Each row is a point on a tangle of strands that fork, close into loops and nearly touch. The rows are in no order.
In the rows, zero is written as 128.
Two points are linked if the straight distance between their rows is under 111. Some points are linked to none.
q161: [163 141  91 120 112 105 161 113  83 173 101  86 123  71 134 173 140 138
  90  82 164  98]
q651: [150 112 136 108 122 117  80 152 142 132 184  95 127 117 115 107 102 119
 143 139 119 138]
q907: [125 169 124 115 125 136 166  83  98 143 146 137 140 100 139 164 147 145
  58 137 126 139]
q518: [166 158 127 105 118 120  97 105 123 156 113 142 158 132  73 164 143  85
 109 105 175 151]
q526: [ 72 102 146 142 130 126 174 141 114 130 129 177  82 177 174 143 140 192
 147 159  79  59]
q707: [101 151 172 175 152 187 106 148 163 142 170 135 117 158 113  81 131  78
 173 157 101 128]
q839: [122 152 121 154 101  84 146 110 112 143 171 117 120 116 119 150  93 105
 133 105 126 135]
q726: [108 142 137 136 106 161 115 154 129 117 146 131  97 130 166 123 145 152
 117 151  77  78]
q779: [127 126 105  94 125 154 169 149  99 153  76 105  97 132 168 168 123 186
  85 126 117  95]
q274: [135 103 148 136 185 153 137 143 158 109 152 136 117 146 176 115 123 148
 128 182 108 116]
q340: [103 113  91  98 153 177 118 153 163 130  92 120 103 144 161 150 106 138
 123 143  93  76]
q988: [179 120 124 175 114 125  71 151 118 111 116 162 169 151  50 124 180  93
 132 121 135 167]
q547: [186 112 135  94  97 130  87 127 132 145 132 126 128 124  98 128 128  86
 101  95 184 129]
q323: [158 146 114 165  89 106 115 101  78 112 166 137 125  86 105 148 171 163
  95 103 146 128]
q917: [150  91  97  84 171 142 138 102 175  80 119 114 132 124 151 125 127 107
 142 111 147  94]
q421: [152 149 122 170 109 104 153  89  76 133 137 116 130  50 117 161 166 197
  56 105 141 122]
q853: [168 126 148  75 145 132  93  93 142 152 109  52 122  96 159 127 117 108
 142 131 190 127]
q487: [102 109 129  88 119 116 101 108 160 119 116  77 155 128 106 130 117  88
 138  97 166 164]
q287: [167 108 148  95 138 155  77 127 142 144 131  84  97 127 163 127  95 122
 129 117 163  94]
q911: [101 130 102 116 109 136 137 179  80 171 117 149 107 127 142 172 121 175
  68 115 115  98]
q979: [161 117 144 110 173 136 104  96 150  94 135 116 159 132 133 134 145  94
 129 120 138 109]
q97: [143  98 146  80 162 188  81 116 180 102 119 107 132 155  64 118 112  46
 163 142 164 151]
q620: [139 114 111 155 116  95 169 105  80 154  90 137 127  66 143 186 158 224
  55 104 151  95]
q980: [150  74  90  62 154 120 151  85 168 152  69  79 141 103 180 136 138 123
 100 127 164 126]
q638: [130 105 116  66 148 130 165 137 120 183  55 109  91 107 176 179 104 188
 112 143 109  56]
q396: [163 125 140  97  82 112 105  91 156 161 122  92 117 109 143 145 126 114
  93 119 189 137]
q632: [118 178 112 203  93 105 141 133 102 156 162 182 133 103  97 125 144 145
 124 133  96 155]
q393: [143  62  93  71 139 116 156 133 151 152  82  72 107 124 190 162 137 173
  93 149 156 108]
q127: [147 156 126 162  97  97 142 141  95 182 159 121 108  98 120 165 110 140
  77 119 120 134]
q181: [135 139 106 118  90  90 196 103 122 171 115 113 100  82 158 172 120 129
 107  99 145 108]
q234: [127 104 115  56 146 147 130  79 136 125  97  66 125  94 190 124 111 139
 130 129 172 135]
q954: [145 124 120 122 132  96 144 142 126 114 118 129 149 102 155 145 146 173
  91 129 157 145]
q520: [104 110 129 175 105  99 156 153  64 148 117 171  98 116 136 158 149 242
  96 149  95 109]
q420: [175  99 135  92 156 156 156 104 176 112 152 100 129 122 110 108  87  62
  97 134 136 163]
q751: [166 150 136 111  79 116 150 110 129  77 101 112 139 102  97 111 164 117
 125 111 184 159]
q683: [157 141 128  66 101 155 124 104 110 148 101 153 129  90 164 116 115 144
  92 114 161 107]
q172: [135 109 148  95 177 159  96 122 199 111 136 115 136 129  65 110  80  61
 215 144 131 140]
q56: [118 147  97 178 109  95 119 137 140 117 123 184 133 137 128  79 127 145
 182 156  81 132]
q376: [103 110 134 151 150 125 105 127 109 130 158 112 120 183 166 147 122 125
 154 117 135 119]
q212: [173 112 151 139 133 141 147  98 147  84 170 151 117 160  94  86 144  57
 150 127 118 157]
q348: [136 139  99 168 118 142 170 144 103 105 161 118 115 163 126 126 151 110
 110 128 105 157]
q31: [131 157 142 155  99 102 120 117  84 121 125 140 173 104   4 127 143  97
 149 106 149 200]
q25: [110 159 157 135 157 164  70 105 143 131 161 111 135 153 109 116 111  78
 181 141 113 127]
q415: [157 123 108 119 150 121 175 140 144  85 149  95 127 121 144 123 153 125
 105 133 134 150]
q585: [125 126 144 178  92 143 101 127 116 129 194 151 149 158  69  77 154  66
 141 147  86 171]
q484: [129  83 104 100 113  80 169 111  78 147  90 114 133  77 176 145 137 206
  75  91 155 113]
q413: [127 176 131 136 115 131 155 110 148 131 138 157 144 114 113 151 148  93
  70 135 128 145]
q941: [114 135  95  90 122 125 101 124 119 155 103  94 137 123 133 158  99 105
 132  90 145 125]
q126: [129  99 156 158 120  97 169 121  89 135  95 153 124 121 178 163 147 219
  73 135 122  97]
q164: [ 98  90 174 117 160 184  75 124 173  97 162 124 145 146  39  73 118  50
 212 149 108 140]
q288: [176 157 138 133 133 152 132  98 100 103 109  71 131 122 139 136 127 119
  98 106 106 112]
q778: [120  95  99  83 121 124 126  99 128 164 148 143 111 146 178 172 128 145
  69 138 147 116]
q337: [129 168 115 153 117 146  98 147 107 126 120 184 152 149  82 108 165 125
 138 140 135 179]
q166: [127 157  84 123 115  98  82 127 114 147 111 105 152 124  92 175 134 113
 121 114 147 155]
q381: [113 109  83 123 133 172 119 159 128 120 147 175 114 172 131  90 123 110
 135 136 114 146]
q44: [141 178  87 126 125 132 147 154 126 139 102 138 115 120 121 155 117 120
 127 114  99  95]
q18: [165 115 121  80 127 130 139  88 182 124  66  78 157  98 113 140 153  62
 102 106 154 125]
q339: [131 124 168 123 119 135  87 131 118  84 167 148 156 154  44  87 172  74
 197 140 136 164]
q595: [ 83 124 160 170 119 156 113 159 133 122 137 155 129 158 169  92 151 138
 101 127  93 106]
q296: [121 111 113  73 130 113 152  95 110 184  83  53 133  95 191 180 148 171
  95 142 140 105]
q447: [121 140 160 189 123 103  95 147 103 105 137 159 176 126  61  68 176 125
 187 107 112 161]
q300: [134 168 129 141 108  92 118 160 137 135 161 145 126 121  81 109 108 122
 186 148 136 173]
q653: [149  93 135  89 148 171 120 106 209  96 149 118 115 113 126  93  93  77
 138 137 143 111]
q502: [119 143 180 152 167 171 123 128 192 116 164 136 100 139 152 110 115 108
 161 169 142 125]
q509: [146 172 127 120 141 111 107 132 115 142 131 106 162  81 118 138 101 155
 125 151 110 132]
q703: [160 130 118  69 142 124 164 107 138 146 127 113 147  93 127 116  90  96
 104 131 158 156]
q895: [127 139 108 131  73 113 102 117  97 119 167 148 106 124 144 137 146 179
 110 152 125 129]
q916: [ 98  89 143 112 172 161 174 132 158  93 107 150  91 159 191 124 119 177
 139 171 119  99]
q241: [103 140 107 149 147 150 141 151  81 140 163 139 129 170 128  98 122 125
 123 139  96 171]
q388: [ 82  98 138 174 116  90 140 178 114 160 139 151 113 141 162  96 108 192
 134 157  79 142]
q727: [135 151  78 104 148 109 120 143 118 157  70 128 120 113 139 177  92 155
 139 114 145 103]
q930: [ 96 131 146 114 129 135 135 133 162 113 111 131 136 108 153 106 102 134
 127 118 131 116]
q352: [ 91 149 105 161 113 127 142 178  86 142 103 189 115 136 143 158 158 193
 103 143  91 105]
q48: [125 134 132 192 122 137  90 160 106 121 169 162 156 159 107  56 184 107
 177 142  83 141]
q629: [166 119 141  78 136 187 115 116 180 108  95  65 124 123  89 127 136  54
 128 121 171 129]
q483: [106 117 127 155 125 101  90 136 108 105 133 134 127 170 138 110 134 123
 184 110 156 155]
q256: [150 137 123 106 158 130  97 134 130 131 163 113 132 131 144 134 110 153
 129 177 105 122]
q598: [156 114 164 106 117  93 102 143 145  95 142 124 155 130  32 124 146  64
 176 137 146 162]
q678: [109 111 157 160 138 173 100 165 168 104 125 132  91 161 150  79 118 112
 200 106 144 100]
q358: [188 122 170 127 100 143 141 121 141  59 134 127 121 136  83  92 157  90
 133 125 148 170]
q812: [155 145 135 101 127 131 153  80 120 134  93 131 121 105 184 152 137 151
 109 115 143  62]
q84: [106 104 166 117 134 145 140 111 149 154 132  84  92 134 196 151  79 141
  94 139 129  95]
q184: [166 111 108 120 115  94 146 104 142 118 164 107 106 128 114 141  96  80
 149 107 144 137]
q448: [152 169 143 146 102 114 106 132 102 138 122 112 162  73  83 116 113 132
 106 102 122 146]
q495: [ 99 128 128 146 141 100 121 146 122 131 118 176 141 123 156  95 111 185
 158 157  86 128]
q744: [118 138 134 168 136 103 153 160 108 116 106 176 149 109 138 101 134 193
 109 138 126 157]
q843: [ 99 134 158 143 150 132 140 125 161  96 109 133 162 127 115  90 113  86
 159  98 132 144]
q729: [117 126 109 147 144 158 114 130 164  85 134 139 106 152 114  80 121  84
 222 135 110 116]
q860: [ 68 138 132 201  95 111 131 152  98 173 175 181 124 153 149  84 143 168
 150 163  89 140]
q385: [148 173 119 114 109 145  98 119 117  98  99 171 166 112  69 107 143 107
 143 134 118 146]
q182: [119 119 123  97 126 131 132 122 155 122  84  96 184 107  80 132 132  62
  94  95 158 158]
q981: [110 122 126 140 110  96  91 157 159 152 178 120 109 136 132 109  95 127
 157 162 131 179]
q599: [169 133 174  98 142 119  86 125 140  88 126 106 168 129  65 136 170  76
 146 109 153 116]
q230: [ 50  81 100 127 156 166 136 155 156 118 163 159  81 163 169  94 111 156
 178 157 108 111]
q795: [101 143 119 119 113 106 167 118 154 148 122  89  96 106 172 179 116 132
  91 130 119  96]
q626: [ 58 137 152 171 153 104 146 144 173 127 135 148 148 150 135 107 123  99
 170 127 120 142]
q279: [105 131  88 163 114 134 157 128  51 104 115 131 128 142 134 126 124 170
 112  83 136 164]
q3: [133 129 131 170 149 117  93 145 117 103 172 135 131 186 117  79 163 111
 189 151 130 170]
q327: [167 108 104 167 107  94  61 141  98 113 153 145 150 141  83 112 147 137
 136 119 114 157]
q354: [109 150 132 135 133 121 138  93 109 104 143 139 164 142  86 115 122  74
 146  81 124 164]
q939: [162 128 112 135 147 127 121 130  86 150 126 169 142 146 124 126 119 120
  86  95 141 146]
q590: [178 172 115 115 128 122 152 126 134 147 123 109 149 105  99 164 162  87
  80 116 156 132]
q964: [141  94 102 137 137  75 160 127  85 155 129 119 103 149 171 175 104 157
 108  99 157 132]
q129: [176 133 105 113 143 123 155 104  81 140 101  70 146  91 139 132 127 139
  90  94 131 132]
q419: [139 126 131 152  73 111 113 153 146 102 159 134  90 120 153 122 137 142
 130 129 116  98]
q33: [116 126  98  87 121 119 116 107 117 174 115 100 144 117 178 196 158 154
  70 138 163 103]
q553: [119  94 135  94 144 161 164 137 112 117  68 131 100 141 188 131 121 210
 109 153 137 101]
q124: [ 88  97 170 129 157 109 162 144 125 165  96 106 122 140 184 146  81 177
 104 129 115 105]
q64: [ 50 117 133 137 160 119 149 165 179 123 153 135 107 139 156 111 123 139
 186 158 117 126]
q196: [164 160 121 135 118 133 142  77 148 109 157 156 106 146 130 117 106  93
 150 140 118 142]
q867: [139 137 129 127 120 154  81 127 148  78 127 157 148 141  71  78 148  80
 194 136 103 121]
q747: [ 79 132 138 130 149 109 153 135 103 158 107 153 139 139 164 130  89 148
 117 100 142 124]
q40: [ 92  90 102 131 129 101 137 143 100 135 120 137  88 171 178 167 130 173
 146 118 140 102]
q776: [ 84 106 173 138 145 148 166 105 145 116 138 134  66 163 197 145 118 167
 149 179  81  64]
q873: [ 90 145 130 179 106  78 118 151 101 158 193 189 145 124 112 116 141 139
 156 122 105 134]
q783: [ 65 124 115 100 159 167 139  99 150 134  85 108  82 148 175 158  70 160
 148 162  97  90]
q202: [127 151 171 190 131 119 101 155 102 143 127 137 169 117 110  88 114 132
 112 108  93 155]
q444: [109  77 127  77 138  98 190 130  83 170  73 124  98 135 154 194 117 236
 116 161 107  66]
q542: [144 132 153 144 126 103 143 109 100 123 128 167 133 116 172 160 147 177
 101 124 104  65]
q377: [ 97 162 110 143 120 144 132  94  74 125 122 114 157 130 105 125 116 116
 111  71 130 173]
q675: [ 55 101 152 141 100 107 166 137 110 140  76 154  89 156 151 185 126 214
 117 152  79  76]
q146: [121 140 174 172 103 132 108 161 137 152 159 150 152 125  84  78 122  77
 114 104 103 148]
q904: [127 147 111 158 138 115 131 177 159  94 153 123 159 128  89 110 156 101
 151 145  90 137]
q919: [162 174 164 108 148 141 106 160 168 116 135  92 144 114  78 125 128  74
 140 128 124 108]
q555: [128 143  92  97 146 184 101 157 160 119 126 153 132 154 104 128 120  83
 119 123 122 132]
q425: [ 98 146 110 117 142 177  91 169 161 145 107 106 109 151 129 122  92 111
 154 138  97 112]
q593: [153 110 159 135 135 180 131  93 200  86 155 153 112 144  92  80 109  63
 163 155 130 144]
q488: [144 143 110 144  92 102 148 112  95  86 119 127 160 111  52 137 162 114
 114  82 166 179]

A fork is a point with three links, a tip a point with one. Leave the first point through the second and follow the links. Name the first fork or tip that comes.
q744; q954 | q783
q288; q129 | q843
q340; q425 | q495

A tip is a point with one link. Name the tips that can be reached along the links from each point below, in the order of the rows.
q487 | q907, q287, q164, q778, q44
q860 | q632, q56, q783
q626 | q288, q230, q279

How many points has the smallest loop of links through each point below? Write none if it is on no loop.
q425 | none
q296 | none
q420 | none
q812 | none
